Each row is a point on a tangle of strands that fork and nearly touch. The rows are in no order.
In the rows, 128 means zero.
Points whose rows are less than 185 apart are linked; no others are. Some points are linked to none.
k_632: [129 124 107 136 109 139 153 102  93 128 124 137 128 121 110 119 114 125
 106 113  95 153 183 107 153 145  76 186 148 140 154  89 132 122 136 148
 154 161 111 132 124  79 117 148 120 175 165 142 151 116 119 145 127 152
 153 104 123  96 114 147 129 122 158 100 146 144 101 169 120]
k_391: [161 126 134 168  91  97 127  98 125 107  88  93 135 141 106 116 164 121
 150  94  98 206 148 172  61 191  83  85 167 139 152 111 151 100  79 125
 132 172 133 120 107 179 144 157  84 124 152 149 114 149 195 135 112 173
 146 132  78 118 108 158  95 152 146 132 188 191 130 167 183]
k_487: [137 154 136 109  80 107 126 102 108 101 135 155 146 164 165 114 154 162
 150 131  99 184  95 132 110 110 137 155 145 163 135 172 122 111  83  98
 111 104  98 156 142 148 109 155 134 138 128 129 133 158 161 102  78 172
 132 146 125 111 131 112 113 118 135 180  89 111 100 127 165]
k_261: [132 138 150 153 127 113 108 142 162 145 151 144 143 110 115 154 125 110
 140 129 158 180 152 147 123 165 112 107 101 120 110  98 132 103 151 110
 104 141 150 125 117 140 176  95 117 139 134 147 140 134 107 128 161 103
 140 123 153 139 141 166 141 131 157 134 147 142 132 135 149]
k_935: [108 110 114 129  98  81 123  85 112  94 114 101 138 134 119  97 160 117
 179 110  85 250 202 170 120 206 110 111 150 124 135  72 158 105  98 117
 112 185 125 130 153 145 104 108 107 153 160 180 134 128 191 168  99 151
 152  85 117 127 117 145 133 119 181 124 190 150 101 210 160]
k_72: [160 113 104 179 117 174 123 109 113 124 116 148 147 174 104 133 152 148
 144  89  81 188 172 164  88 156  75 127 148 131 136 118 152  84 108 127
 127 160  90 121 141 141 131 138 106 116 192 138 108 149 135 109 144 144
 149 136 121 112 170 129  80 128 120 139 143 154 105  88 150]
k_401: [124 115 114 134  83 101 137 151 110 132 129 111  75  81 133 133 187  90
 141 147  89 152 141 182 106 173 168  75 134 133 115 142 115 148 104 110
 146 174 150 124 122 170 142 125  92  99 108 142 119 143 162 174 142 138
 117 108  93 148  95 147 135 126 141 144 168 118 181 172 123]
k_674: [130 148 118  97 124 140 139 102 109 118  94 142 146 157 125 110  98 168
 132 108 106 152 138  84 148 102 107 143 158 126 131 142 125 100 132 167
 133 126  90 148 151  91  83 137 142 143 148 108 125 109 138 125 113 148
 140 127 130 104 166  93 130 105 132 118 111 139 121 104 107]
k_398: [119 123 135 148 147  90  88 139 135 129 106 103  98 145 157 128 130 115
 140 140 136 127  90 169 148 146 168  86 106  91  80 125 112 153 159 156
 120 118 183 120 174 176 125 129 126 147 112 105 128 149 114 156 140  96
 104 141 156 180 133 123 141 171 107 101 138 116 142 154 136]
k_717: [145 149 152 110 101  93 132 107 137 127 144 146 144 147 167 133 139 138
 124 143 151 199  92 135 135 141 142 145 141 144 150 161 108 100  96 117
  91 106 108 146 123 148 142 150 130 174 112 126 153 139 144 114 121 148
 135 152 163 115 119 163 142 104 127 161 108 116 107 132 178]
k_416: [116 103 108 158 111 108 126 100 108 143  73 108 106 124 132 116 108  86
  99 101 137 183 146 163 192 150 124 148 143  97 147 100 106 124 140 171
 158 181 154 100 163 115 128 166 119 189 104 128 152 135 158 155 159 136
 142 111 170 152  88 145 128 140 106  87 159 106 166 196 139]
k_534: [139 147 164 119 146 100 139 150 170 157  97 145 144  98 133  95  76 155
 112 152 204 112  64  93 150 110 135 105 115 113 136 173 149 128 141 183
 121  97 133 102 113 111 146 124 149 123  72  88 130 109 145  78 175 138
 133 167 184 141 113 125 103 138 118 126 127 112 176  74 144]
k_562: [120 154 133 127 151 169 104 155 136 129 122 143  92 140 154 168 131 113
  95 163 105  81 118 116 152  83 157 128  96 148 127 121 115 168 155 109
 147 122 163 137 124 153  95 148 132 143 114 110 100 133  65 147 127 113
  91 148 112 158 135 116 165 135  72 120 115 103 142 119 119]
k_119: [136 169 144 125 137 214 141 159 158 134 137 146 155 104 114 153  77 119
  90 143 150  37  87  73 135  54 149 162 119 166 186 159 124 120 121 108
 145 104  92 119  80  82 136 123 142 109 132 110  99 119  96  90 136 125
 115 133  98  98 110 147 117 123  78 139  80 121 170  58 100]
k_383: [120 131 132 124  91  92 127  96 130 113 120 127 132 123 134 105 147 126
 152 114 106 215 175 132 131 171 102 117 135 117 114 107 139 108 121 133
 114 150 129 134 150 138 118 113 114 144 142 154 131 130 163 144 122 150
 155  99 135 122 150 118 125 119 177 130 161 147 114 164 135]
k_656: [150 139 125 145 138 154 115 125 169 123 129 128 183 175 103 129 116 169
 153 101 157 127  92 154  78 120 139 104 119 107 103 176 136  83 125 141
  81 116  97 136 141 159 165 144 124  98 146 101 122 121 117  86 143  92
 126 171 133 104 162 108  80 154 118 137 121 147 108  49 130]
k_493: [156 135 148 184  97 157 119 143 143 149 155 168 134 110 130 166 144 110
  93 115 121 152 141 137 128 124  95 158 123 167 163 117 141 105 126  94
 149 143 113 127 110 140 159 154 103 142 146 134 116 158  95 119 153 156
 131 134  98 115 128 181 118 120 149 146 136 130 123 128 166]
k_86: [155 139 167 132 207 147 110 138 194 138 135 135 166 172 127 153 110 149
 130 128 193  92  96 146  84 110 141  88  89  97 107 148 138 103 142 127
  63 102 141 142 131 140 177 125 141  98 138  92 116 100  78  88 168  64
 111 190 173 137 169 121  97 148 109 115 119 130 121  61 140]
k_319: [142  97  81 150 146 138 122 117 105 148 128 103 127 171  98 100 157 156
 143 124 135 102 125 192 102 182 159 111 150  80  93 168 128 111 125 158
  73 126 127 116 159 155 130 149 119 123 117 105 143 156 130 137 133  91
 116 132 132 111 113 121 102 141  91 123 125 141 102 121 122]
k_143: [104 148  99 116  99 147 125 158 124 108 171 140 120  74 134 150 158  63
 137 153 113 177 184 102 141 119 137 155 110 169 163  86 119 171 129  50
 137 144 137 129  92 106 128  65 129 169 127 180 153 109 100 159 121 108
 120  88 123 132 112 154 179  95 120 157 111 103 121 171 136]
k_382: [ 97 132 142  97  79 123 149 137 140 124 172 150 133 103 143  98 149 135
 129 143 129 100 124 102 149 121 140 163 136 148 120 142 148 133 123  61
 110 123 117 150 131  97 115 138 135 132 112 141 132 129 112 130  95 133
 147  87  94  91 101 108 153  85 198 153 115 120 118 169 114]
k_553: [113 144 166  95 128 106 107 161 143 139 178 158 109 124 131 109 136 165
 163 157 181  55  48 139 141 106 196  82 131 136 101 190 167 147 134  89
  59  86 151 142 144 164 116 122 149 109  82  95 115 124 102 144 121 113
 111 142 110 135 124  89 163 114 163 158  92  98 125 113 132]
k_811: [127  90 105 121 146  86 144 154  91 143 155 138  86 123 129 113 152 134
 130 144 163  22  93 132 104 116 144 107 131 133  90 133 116 189 143 130
 154 106 168 126 124 137 138 127 134 111  72 107 109 135 100 132 135 142
 107 140 134 133 101 130 133 134 131 158 125 113 113 129 113]
k_852: [143 114 126 112 171 160 136 133 136 101 106  95 183 149  91 116  56 183
 137 105 132  50  93  89 102  69 111 132 124 106  89 141 132 133 131 169
 147  92  93 139 126 110 107 142 158  73 143 117 117 103 124  76  98 129
 124 139 115 107 153  72  90 148 131 103 111 147 116  65  89]
k_849: [168 158 125 141 136 166 123 153 111 134 136 167 111 151 147 153 149 148
  98 126 106 104  90 129 115  78 152 143 125 156 159 157 110 120 112 123
 148 103 126 147 128 148 130 180 119 126 132  90  64 167  85  94 153 160
 101 167 104 123 124 138 111 157  93 163 102 118 130  69 135]
k_178: [115  90  77 138 120 124 123  96  71 134  95 108 106 166 133 107 131 136
 116 116 112 154 148 175 174 168 156 151 181  82 124 124 103 120 132 160
 114 155 116 122 170 116  94 151 127 188 133 117 158 144 157 163 140 124
 115 108 154 122 107 135 137 129  96 103 134 108 123 193 134]
k_982: [119 120 132 101 191 138 117 130 153 109 125 100 165 169  94 136  99 182
 165 119 155  38  85 114  98  82 128 106  99  79  79 158 134 112 139 142
  95  81 109 128 134 136 105 102 158  67 134 113 137 111 119 109  80  87
 115 154 133 125 165  75 126 129 117  90 108 120  84  76  87]
k_732: [136 157 181 145 155  94 108 138 184 158  90 135 119 101 172 134  99 137
 107 138 168 135 100 103 154 117 135  80 107 103 140 144 124 118 149 178
 134 116 159 114 134 152 137 118 125 121 111 103  99 113 124 111 187 135
 133 168 175 175 149 130 119 145 129 120 150 113 187  83 132]
k_566: [152 149 139 112 165 164 138 131 147 115 114 134 183 171 109 130  43 171
 124  99 178  93  78  89 115  66 118 131 117 117 113 151 132 109 126 148
 119  80  96 137 119  93 124 150 171 106 128  96 115 100 116  67 139 137
 120 161 146 108 168 109 109 133 110 124 100 141 121  53 125]
k_772: [125 100 125 110  71  74 153 115 115 148 104 111  93  98 150  80 162 120
 130 144 113 144 133 160 124 187 139 106 159 133 109 154 130 130 111 126
 140 162 142 126 138 143 124 156 109 111  92 129 143 141 191 149 129 168
 138 101 119 116  69 138 131 113 158 135 157 121 176 175 126]
k_370: [133 133 111  82 104 119 171 123  86 112 135 163  92 106 166 113 127 141
 129 161  79  88 123  43 134  96  98 170 129 177 157 142 118 181 121 133
 182  96 125 133 109  97 108 150 139 132 110 134 100 107 113 110 119 183
 134 113 113 124 112 123 148  81 112 171  97 128 163 120 109]
k_618: [148 152 128 129  84 119 125 136 118 117 147 186 110 155 157 129 152 152
 126 124 106 142  86 137 108  98 150 126 149 159 146 181 124 127 107  99
 117  96 117 142 143 166 119 171 117 138 114 108  79 171 126 110 122 188
 115 166  98 122 133 124 110 122 132 187 101 111 128 105 152]
k_590: [121 130 119  92 189 108 134 124 116 109 121 122 123 178 118 113 107 185
 161 126 152 101 125 108 106 114 100  92 119  78  68 130 141 136 150 155
  98  90 120 120 149 116 101  83 159 113 149 125 132 107 115 124  97 102
 136 146 170 146 177  76 140 110 129 125 103 120  72 104 114]
k_730: [131 159 173 115 131  98  94 150 152 142 137 145 113 122 162 133 128 146
 129 169 175  91  36 155 167 124 199  94 122 131 100 194 138 132 134 131
  73  98 159 135 143 157 126 140 140 150  84  84 122 144 115 140 140 110
 110 164 130 159 115 111 145 145 137 127 101 100 136 122 145]
k_931: [124  78  81 124 139  99  87 114  38 102 151 109 105 166 158 120 165  98
 161 119 120 226 162 206  95 172 142 119 146 126 122 108 122 165  88  95
 135 135 124 122 126 180 133  83 153 142 140 185 151 156 182 158 115 126
 108 124 153 152 106 144 132 125 108 172 146 114  76 189 195]
k_655: [128 150 154 110 104 105 128 101 144 106 111 141 142 140 138 107  93 173
 153 102 120 169 122  82 119 109  80 117 141 137 112 131 147 119 127 136
 135 105 109 139 150 134 102 141 137 116 152 127  95 114 140 103 123 172
 147 125 130 135 198  66 106 121 173 141 135 148 131  85 127]
k_327: [139 126 105 146 128 130 120  99  92 117 132 101 134 172 114 108 171 122
 133 107  90 142 134 153 109 156 115 168 132 118 124 109 130 126 126 131
 109 125 139 145 124 142 117 143 127 152 145 142 143 175 136 137  73 121
 139 120  80 114  93 126 104 157 128 122 136 154  49 175 147]
k_913: [129 132 169 111  98 144 139 118 152 108 120 133 134 106 129 119  86 155
 119 111  99  86 128  81 121  89  98 133 125 151 119 122 142 154 147 147
 173 113 104 151 142 145  97 149 142  76 150 116  92 107 120 109 126 162
 139 126  84 134 172  64 106 132 156 109 152 147 161  79  95]
k_977: [150 119 110 134 138 127 166 134  84 137 137 118 136 133 116 117 132 123
  97 126 130  75 102 117 113 123 105 183 133 146 136 126 102 129 118 143
 145 108 123 133  97  85 169 156 119 132 118 117 157 156 125 106 110 137
 132 133 108  87  78 165 103 153 114 137  96 157  93 132 130]
k_753: [137 123 131 133  98  79 124  89 118  96 114  96 150 163 119  85 169 141
 161 103  96 173 125 171  69 175  95 130 154 126 120 134 145 118  86 109
  99 134 138 139 119 163 133 144 109 141 141 149 129 168 183 114  67 158
 145 119  75 102 105 121  92 156 168 148 147 182  73 189 175]
k_188: [129 179 161 136  98 209 129 149 177 146 141 170 188  77 117 146  69 123
  91 132 174  74  88  83 163  64 141 176 134 161 181 153 154  88 120  92
 138 121  81 114  88  64 143 128 139 117 123 126 132 121 103  97 133 120
 149 102  91  79 117 152 115 106 137 135  99 121 171  97 115]
k_48: [114 154 146 136 115 162 142 120 182 145 147 162 188 111  89 123  75 154
 124 106 158 164 158 104 162 122 102 138 138 115 120 123 173  72 132 134
 107 145 102 124 126  72 131 112 130 132 153 131 145  97 129 122 139 109
 176  96 139  97 146 115 139 111 194  92 136 151 123 118 102]
k_880: [128 114 148  94  82  77 146 128 138 144 103 138 106  69 154  89 133 141
 135 155 123 112 104 110 141 150 138 110 140 150 115 169 133 137 133 141
 152 141 134 132 140 133 113 134 123  98  82 120 128 117 172 127 131 164
 140 112 120 127 103 103 128 103 159 145 144 114 201 119 108]
k_9: [ 97 134 178  87  87 151 117 125 166  94 122 132 142  99 130 127  64 150
 110 124  93  50  86  94 156  60 157 146 122 148 117 153 138 152 142 124
 179  97  83 144 145 160  69 155 153  54 141 120 109  97 126 113  83 157
 117 128  49 123 154  50 139 131 130 116 135 138 154  88  90]
k_994: [133 170 153 119 129 121 129 141 146 161 131 156 138 123 148 121  98 136
 103 162 194 100  45 130 158 117 171 136 128 131 143 188 129 116 123 140
  84  92 132 131 124 118 141 144 149 160  73  79 133 143 127 108 163 119
 119 166 153 128  94 142 127 137 106 130 101  96 145 101 146]
k_757: [131  92 119 138 156  51 111 136 128 106  99  76  93 128 150 121 137 123
 169 124 150 149 101 170 110 173 170  53 110  69  75 127  95 160 147 172
 125 125 189 107 159 167 159  94 112 114 119 120 152 132 140 146 153  98
 107 140 195 196 122 130 130 180 110 125 147 128 150 153 147]
k_714: [148  97 115 155 128 145 133 118 117 145  85 101 126 156 103  94 140 156
 134 117 109 113 140 152 109 166 121  92 141  93 104 147 130 104 142 182
 130 147 123 120 155 145 121 150 102  91 133 105 113 131 141 124 136 124
 131 133 129 115 144 101  82 145 107 104 154 157 147  95 109]
k_205: [117  98  94 131 103 105 105 114  77 122 137 150 101 130 168 140 160 101
 145 124 135 245 181 164 130 160 129 113 152 142 151 104 117 142  97  95
 140 145 109 121 135 158 120 101 129 162 132 177 135 134 160 161 150 152
 121 112 179 145 132 169 156  89 126 167 145 103 134 165 186]
k_275: [131 108 123 163 133 100 108 119 115 156  79 109  99 146 140 125 117 118
 108 108 160 169 126 157 159 156 129  99 137  82 116 119 107 126 148 166
 136 151 163 101 165 154 134 158 114 165 108 107 126 150 138 140 186 141
 121 140 185 169 127 139 123 155 101 105 154 122 167 144 147]
k_675: [150 138 118 153 139 166 140 134 103 131 124 135  89 134 155 165 161 105
  83 141  75 100 136 118 138  97 132 157 104 161 156 121 102 147 137 126
 175 123 149 138 125 137 123 171 106 139 132 116  89 150  86 126 143 149
 102 145 101 139 115 145 119 146  74 126 122 123 140 102 122]
k_958: [130 109  76 149 113 133 122 133  85 145 132 149 103 107 139 172 151  83
 118 123 125 213 178 151 131 158 118 144 147 160 183  98  90 136  92 108
 157 169 105 119 106 129 138  92 111 159 138 168 144 121 155 157 168 144
 105 112 168 146 126 207 154  96  79 142 125 106 167 149 166]
k_945: [127 118 118 148 137 122 114 127 157 134 150 127 144 143 103 111 131 150
 174 112 158 160 158 176 107 186 127  71 118  91  77 117 155 105 144 114
  66 132 139 105 155 159 150  94 119 120 148 140 116 127  99 128 174  85
 144 121 159 135 176 109 118 118 180 134 161 143 110 136 137]
k_69: [136 142 154 119 130  92 131  95 147 110 105  91 138 109 103 121 130 115
 159 109  77 208 170  99 123 166  95 123 106 133 142  83 112 100 134 185
 149 156 130 133 136 122 122 111 108 108 145 154 142  93 180 142 106 134
 154 124 118 137 145 114 121 147 153 108 174 179 132 124 104]
k_6: [123  74  80 137 112 103 139 124  69 130 169 112 100 144  99  90 183 129
 152 116 137 120 149 194  79 201 135 113 170 103 106 137 130 148  98  99
  99 126 138 122 116 144 152 123 117 115 132 149 150 148 157 148 120 126
 132 102 114  96  88 142 118 125 145 164 131 141  93 184 141]
k_520: [129 148 127 110 175 153 150 100 123 134  86 129 146 162 104 129  77 157
 118 103 101 152 166  82 167  96  88 130 152 108 144  97 123  83 136 203
 128 136 101 125 151  67  90 142 139 147 169 110 113  84 143 125 136 128
 134 153 159 132 182 104 130 134 105  77 128 133 118  80 103]
k_960: [131 129 108 106 127 138 168 111  94 133 117 135 107 100 134 127  97 113
 107 134  96  99 159  62 161 103  74 184 134 159 165 106 126 150 132 153
 179 129 109 132 110  58 120 158 131 159 122 137 131  98 109 120 140 157
 145 107 123 118 123 148 128 107 111 109 118 137 152 125 105]
k_610: [120 114  90 126 111 142 126 112  91 139 105 117 126 170 125  96 149 161
 125 141 107 109 122 171 165 162 167 154 178  91 105 170 128 102 128 145
  86 129 102 131 177 120  87 165 125 149 132  92 154 164 153 160 101 116
 122 109 109  96 105 107 133 120 105 109 114 122 111 152 122]
k_79: [169  93 110 176 120 151 129  94  96 136  91 137 149 169  71 117 125 148
 125  84  97 199 199 169 107 187  62 117 179 103 155 104 149  70 108 164
 134 178  97 100 147 127 135 168  85 144 177 130 123 128 158 123 162 155
 154 139 138 106 161 138 117 137 130 102 160 169 109 121 154]
k_468: [123  83  76 129  95 112 128 132  59 105 155 115  85 131 183 127 211  66
 121 140  95 177 164 175 138 125 151 145 144 168 154  99 115 183  62  56
 172 157 152 125 124 176 127 147  98 144 127 178 149 139 161 183  88 172
  99 104  84 126  40 171 150 115 137 184 157 115 114 241 177]
k_58: [126 142 105 119 131 163 127 158 111 125 151 126  89 108 127 149 196 111
 135 158  85 127 149 136 106 124 159 133 122 146 137 148 102 144 116 101
 136 129 126 132 105 145 123  89 122 110 128 136 134 137 122 154 109 111
 107 119 113 133 118 142 140 112 103 154  98 104 130 105 105]
k_74: [ 93 140 172  96 174 162 127 137 164 136  80  85 117 110 141 149  70 107
  71 178 116  24 106 104 188  72 151 139  96 122 133 114 137 149 177 164
 166 114 143 115 143 117  69 131 167 100 117  97 130 105 119 135 106 103
 109 140 107 162 131  84 154 130  59  51 134 105 179 110  78]
k_864: [104  77  86 129 179  78 109 127 103  94 109  79 110 144 124 134 119 111
 164 106 137 165 136 138 107 153 127  99 109  79  78  83  85 173 155 157
 134 130 163 116 156 124 142  72 139 134 126 136 148 121 130 141 121  95
 105 116 201 193 149 125 142 159 109 126 137 132 111 157 139]
k_211: [123 148 155 132 145 117 141  85 171 140 104 122 162 132  91 117  97 134
 139  94 102 194 173  94 169 130  85 123 132 103 146  76 125  66 125 217
 136 150 124 112 159 100 117 129 106 131 163 137 138  76 171 138 126 125
 152 135 163 134 175  96 122 150 157  85 163 168 129 104  97]
k_942: [134 133 120 150 123 168 122 155 149 149 134 143 145  76  95 185 134  94
 114 145 106 155 191 124 127 157  97 151 121 166 172  91 113  95 132 105
 152 186 106 123  95  83 157  67 101 124 162 140 164 103 136 149 143  93
 138  95 132 113 136 182 136 103  94 111 125 126 166 121 107]
k_372: [162 135 116 115 169 148 146 135 159 116 103 121 178 169 109 125  86 181
 136 105 163 122  89 122  97 107 139 112 129  98 100 183 113  90 130 175
  98  87  96 134 142 121 138 144 139 107 125  81 133 107 145  64 144 116
 105 184 165 111 155 102  99 166  76 114 100 135 121  30 125]
k_368: [169  71 113 182 132 158 147 127 103 169  79 121 121 146  86 115 133 150
 101  93 100 135 183 151 122 170  74 120 155 114 153 113 136  94 138 175
 162 180 118 106 147 106 128 179  96 115 150 106 110 119 153 122 193 157
 138 133 137 123 140 138 101 138 108  88 159 152 163 104 125]
k_435: [143 128 122 170  79 146 116 109 125 118 111 118 131 151 110 117 184 139
 159  95  65 202 154 182  58 162  99  93 161 151 155 138 157  92  88 105
 118 164  99 119 134 179 126 153  86  92 182 137  88 157 163 123 120 159
 135 130  72 114 156 122  60 142 138 155 157 170 128 113 150]
k_777: [128 120 178  92 175 134 137 136 145  98 149  81 117  97 138 156 100 102
  89 160  91   4 114  84 100  79 111 144  76 154 117  78 133 195 153 147
 183 102 144 139  81 134 131 147 155  63 112 131 109  99  70  95 106 119
 119 148  85 148 134 100 122 146 121 108 146 133 135 111  79]
k_412: [124 146 145 135  75 170 132 129 178 134 135 156 198  88 101 113  75 157
 125  97 154 126 123  94 157  84 128 162 150 139 140 156 154  80 131 102
 134 147  71 136 123  89 120 139 136 106 139 126 135  99 134 102 132 137
 151  93 106  68 139 117 111 111 190 119 120 137 164  93 112]
k_805: [113 135 169 120 165 106 118 130 143  90 140 110 109 122 161 160 115  96
 126 144 119  77 117  96 117 101 109 122  65 137  92  67 122 187 166 138
 169 113 175 142 109 140 140 132 155 114 112 142 104 126  70 126 111 122
 118 147 117 161 153 106 142 159 142 107 153 132 105 145 113]
k_617: [119 106 104 104 108 103 150 139  95 134 157 155  80 101 153 107 150 122
 115 153 121  58 119  83 127 101 133 135 128 158 118 137 119 193 140 113
 175 107 149 130 112 121 132 139 123 120  86 125 106 119 110 131 127 162
 122 116 104 126  82 126 144  99 129 167 115 114 143 141 113]
k_791: [115 124 154 112  67 116 153 131 150 155 128 152 119  70 140  84 117 126
 101 135 122 106 136  88 166 113 120 152 136 145 139 154 162 137 149 103
 154 134 121 141 140 105 108 159 126 117  96 121 111 119 137 130 134 166
 157  88  95 105 107 107 132  87 178 130 145 122 183 140 105]
k_203: [129 155 130 141  98 163 124 131 164 116 153 123 177 123 100 143 142 122
 149 113 117 142 117 138 128 131 134 161 120 136 132 137 127  82 109 103
  95 138  89 140 121 116 143 111 126 119 153 139 172 144 123 121  88  98
 149 112  81  78 115 130 105 136 162 120 113 137  95 127 110]
k_125: [129 149 161 152 127  69 108 117 142 145  90 122 117 115 177 144 136  90
 116 133 153 214 115 141 158 154 122 105 113 116 138 127 103 115 129 158
 134 138 166 110 134 170 164 152 106 167 106 131 131 151 143 142 168 151
 126 153 170 168 119 177 132 151 136 120 156 122 150 147 169]
k_390: [139  73  88 154 135 109 144 142  70 151 159 127  90 138 110 111 163 120
 128 107 165  67 143 163  91 151 114 113 144 117  90 111 113 182 137 111
 138 127 160 117 116 126 154 130 125 124 103 123 119 142 102 131 147 124
 122 126 140 121 100 146 113 141 140 157 135 137 100 160 127]
k_999: [107 123 126 114 119 131 144 136 107 125 208 156 136 138 129 121 174 123
 147 138 156 118 114 123 131 129 138 172 145 149 149 139 126 140  99  50
  78 106 115 150 100  99 143 109 147 142 120 151 162 126 119 123  88 114
 145 111 114  91 101 138 153  92 165 186  75 111  64 152 142]
k_786: [126 122 107 138 126 126 135 104  87 102 150 113 120 129 118 119 142  96
 122 107  87 144 173 118 131 134  98 194 108 125 132  65 126 155 144 125
 148 144 145 139 117 106 124 137 133 153 145 156 150 147 110 151  79 122
 151 103  96 115  90 141 127 144 146 108 144 152  68 203 135]
k_147: [125 188 198 133 174 137  92 143 214 146 124 138 131 124 151 164  91 119
  98 147 177 116 104  96 135  88 153  72  95 110 133 128 140 119 140 131
 105 110 160 119 116 144 129 102 133 123 134 116  86 106  98 119 173  92
 115 159 173 177 174 128 143 129 131 109 127 104 167  83 124]
k_780: [118 126 135 115  94 101 121 141 133 115 133  99  93  92 132 129 185 110
 161 142  60 144 145 146 105 163 162  93 106 139 104 136 124 140 139 124
 145 149 156 141 134 182 120 108 105  77 132 138 115 147 156 163 100 127
 128 122  63 154 125 102 130 132 147 132 165 139 142 147 108]
k_812: [134 147 150 123  98  85 114 112 133 130 130 121 132 121 172 160 153  77
 121 152 125 212 107 150 160 147 139 145 110 164 158 121  95 116  95 127
 135 135 139 138 111 159 146 142 109 177 101 152 162 160 143 140 122 151
 125 151 139 142 105 193 142 124 134 139 142 118 110 171 183]
k_608: [118 119 120 115 159 119 127 115 138 124 134 136 148 173 108  86 114 184
 186 104 164 131 139 140 103 147 106  73 131  69  68 131 165 115 144 134
  62 105 130 109 159 134 124 100 144 121 149 135 122 112 102 117 128  91
 155 135 153 123 186  68 126 118 174 128 131 145  68 123 131]
k_34: [124 137 182 113 139 121 104 161 189 140 166 145 129 108 119 117 105 144
 150 145 187  55  89 138 127 116 177  59 104 118  83 152 168 131 156  97
  79  97 153 133 146 160 126 103 155 103 113 115  96 121  88 132 158 100
 128 131 117 146 153  83 131 116 200 129 141 112 141 114 112]
k_76: [ 93 133  96 108 129 146 137 155 126 122 155 148 110  84 112 140  99 104
 126 142 170 104 170  83 138 108 136 146 127 133 142  99 131 173 144  66
 126 136 139 122  90  75 126  63 146 160 116 155 121  92  94 150 139  99
 125  73 151 137 132 140 179  87 118 138  90 102 143 158 107]
k_585: [105 106 126 123 180  99 125 135 113 100 140  94 114 133 130 148 130 106
 148 121 142 105 134 114 108 120 120 121  85 106  90  82 101 172 163 131
 135 115 165 137 119 128 140  88 152 129 110 147 139 134 100 132 104  94
 117 131 158 162 149 119 140 148 127 121 125 128  75 148 118]
k_161: [104 116  92 125 169 167 135 166 133 133 161 124 128 115  82 151 129 127
 135 134 176  58 163 110  91 114 129 115 111 112 114 108 129 157 155  73
  95 135 125 123  90  84 140  46 153 114 125 153 138 103 103 139 126  66
 121  99 149 117 139 140 150 102 114 114  87 107 117 124  92]
k_657: [ 97  83  96 101 129 102 142 126  89 137 192 120 126 137 117  98 171 131
 163 131 174 114 133 166 115 187 156 145 161 113 109 151 124 144 109  80
  66 121 122 145 113 119 157 101 146 133 113 138 178 126 159 143 117  98
 127 110 145  94 103 139 158 103 153 162  84 106  81 164 141]
k_998: [ 94 153 158 113 134 152 116 141 161 156  87 126  93 113 159 146 109 103
  88 173 103  85 111 116 205  95 171 121 105 143 145 129 123 144 165 146
 170 140 167 118 154 145  75 134 140 134 115  90 116 121 120 149 133 105
 110 137 116 171 136  98 174 142  45  73 129  97 190 112  95]
k_613: [141 123 154 164 122 127 124 129 171 160 118 151 138  94 123 148 110 122
  99 113 138 167 151 113 134 143  78 116 117 129 150 101 139  99 150 144
 146 156 137 121 116 133 159 140 113 133 130 131 112 129 123 108 177 153
 155 133 144 143 152 155 128 121 162 116 154 143 157 120 132]
k_504: [124 127 118 105 148 111 154 140  84 108 146  98 113 126 125 129 164 112
 126 136  88  52  87  97 112 105 122 180 116 144 129 134 113 156 124 145
 165  88 137 137  96 116 140 155 126  97 100 126 143 170 113 122  57 137
 130 137  84 119  84 131 120 157 109 147 101 132  75 153  91]
k_160: [126 167 150 112 167 206 121 162 166 133 138 134 146 138 118 171  98 136
 101 152 164  27 107  92 109  62 176 118 108 136 147 156 133 128 126  90
  96 104 127 125  91 106 104  98 157 110 127 108  95 118  84 114 119  87
 100 147 116 131 134 119 143 108  87 117  89 100 147  78  98]
k_856: [ 85 113  70 112 157 106 127 142 123 129 106 100 106 100 127 142 107  92
 115 151 150 143 119 139 144 137 182 126 129 115 132 140  87 163 133 148
 118 122 151 113 120 110 138  62 131 164  87 127 164 129 159 140 148  86
  86 109 210 180 104 156 156 149  45 112  81  81 177 147 122]
k_966: [114 100  89 119 141  84  96  78  78  89 137  86 142 158 122 113 158  99
 177 113 105 244 173 173 129 182 140 134 148 106 123  81 127 127  90 137
 105 165 106 124 142 144 120  80 140 154 163 193 180 133 198 168  87 108
 127 106 160 134 101 150 139 115 139 134 149 118  66 211 171]
k_293: [114 125 101 143 101 142 130 156 125 144 128 148 114  58 126 165 135  59
 114 138 114 179 195 115 146 131 107 146 117 161 186  90 110 146 130  94
 177 168 127 116 101 105 146  87 106 151 124 160 137 101 111 164 164 128
 129  82 145 148 118 180 167  98 101 126 137 116 188 148 128]
k_720: [127 156 179 111 211 160  94 146 184 125 121 126 137 163 140 169 104 145
 112 157 179  57  85 118 107  72 165  76  89 104 107 139 143 117 147 121
  83 102 154 131 125 144 110 105 153 101 139 104  94 101  83 109 133  76
  90 168 167 154 171 111 133 129 105  97 115 101 133  73 112]
k_569: [117 135 136  97 157 153 153 136 111  98 123 101 113 115 136 143 115 131
 107 154  77  18  92  81 118  70 119 164  99 153 128 123 131 167 138 155
 194  89 131 133 103 121 108 158 146  89 119 121 116 137  91 108  83 146
 109 144  79 135 115 101 127 148  92 116 106 131 116 107  78]
k_919: [160 158 118 147 108 164 147 140 104 134 149 156 161 141 140 145 134 121
  97 113 126 107  80 121 145  85 115 216 128 163 178 133 114  98  91  95
 138  99  95 130 111  82 162 181 115 152 154 123 150 164 101  97 107 151
 129 133  77  66  96 184 108 147 113 161  92 143  81 125 155]
k_95: [137 154 138 163  97 170 130 129 133 143 162 167 142 146 162 152 145 107
  96 135 132 141 122 129 176 110 126 196 125 158 167 113 137 103 110  75
 125 119 114 135 120  95 133 167 118 185 144 133 144 163  88 124 112 142
 135 117  86  92 102 170 133 116 146 142 113 128  84 166 162]
k_174: [118 139 126 141 138 166 140 140 172 166 129 146 159  82  80 146  93 121
 111 138 149 136 179 110 147 139 101 126 132 133 151 107 143  93 144 129
 125 162  98 115 101  66 153  61 122 136 143 141 150  88 137 132 155  93
 155 101 156 114 142 153 142 105 130  96 123 123 174  95  93]

Follow the links from the first point to the second, and from the first to the third. Name the last point that the two ways share.
k_553, k_590, k_412: k_720
k_79, k_493, k_998: k_275
k_958, k_656, k_732: k_720
k_69, k_994, k_161: k_293
k_632, k_675, k_864: k_275
k_76, k_211, k_656: k_293

A fork is a point with three links, a tip a point with one. Leave the first point through the second and follow the links. Name the first fork or tip that comes.
k_935, k_383: k_9
k_982, k_590: k_275
k_585, k_805: k_720
k_520, k_211: k_293

A fork is a point with three links. Follow the links from the first point to the second and name the forks in between, in order.
k_143, k_211: k_293
k_590, k_412: k_720
k_931, k_732: k_293 k_720
k_72, k_849: k_275
k_147, k_958: k_720 k_293
k_125, k_732: k_275 k_720
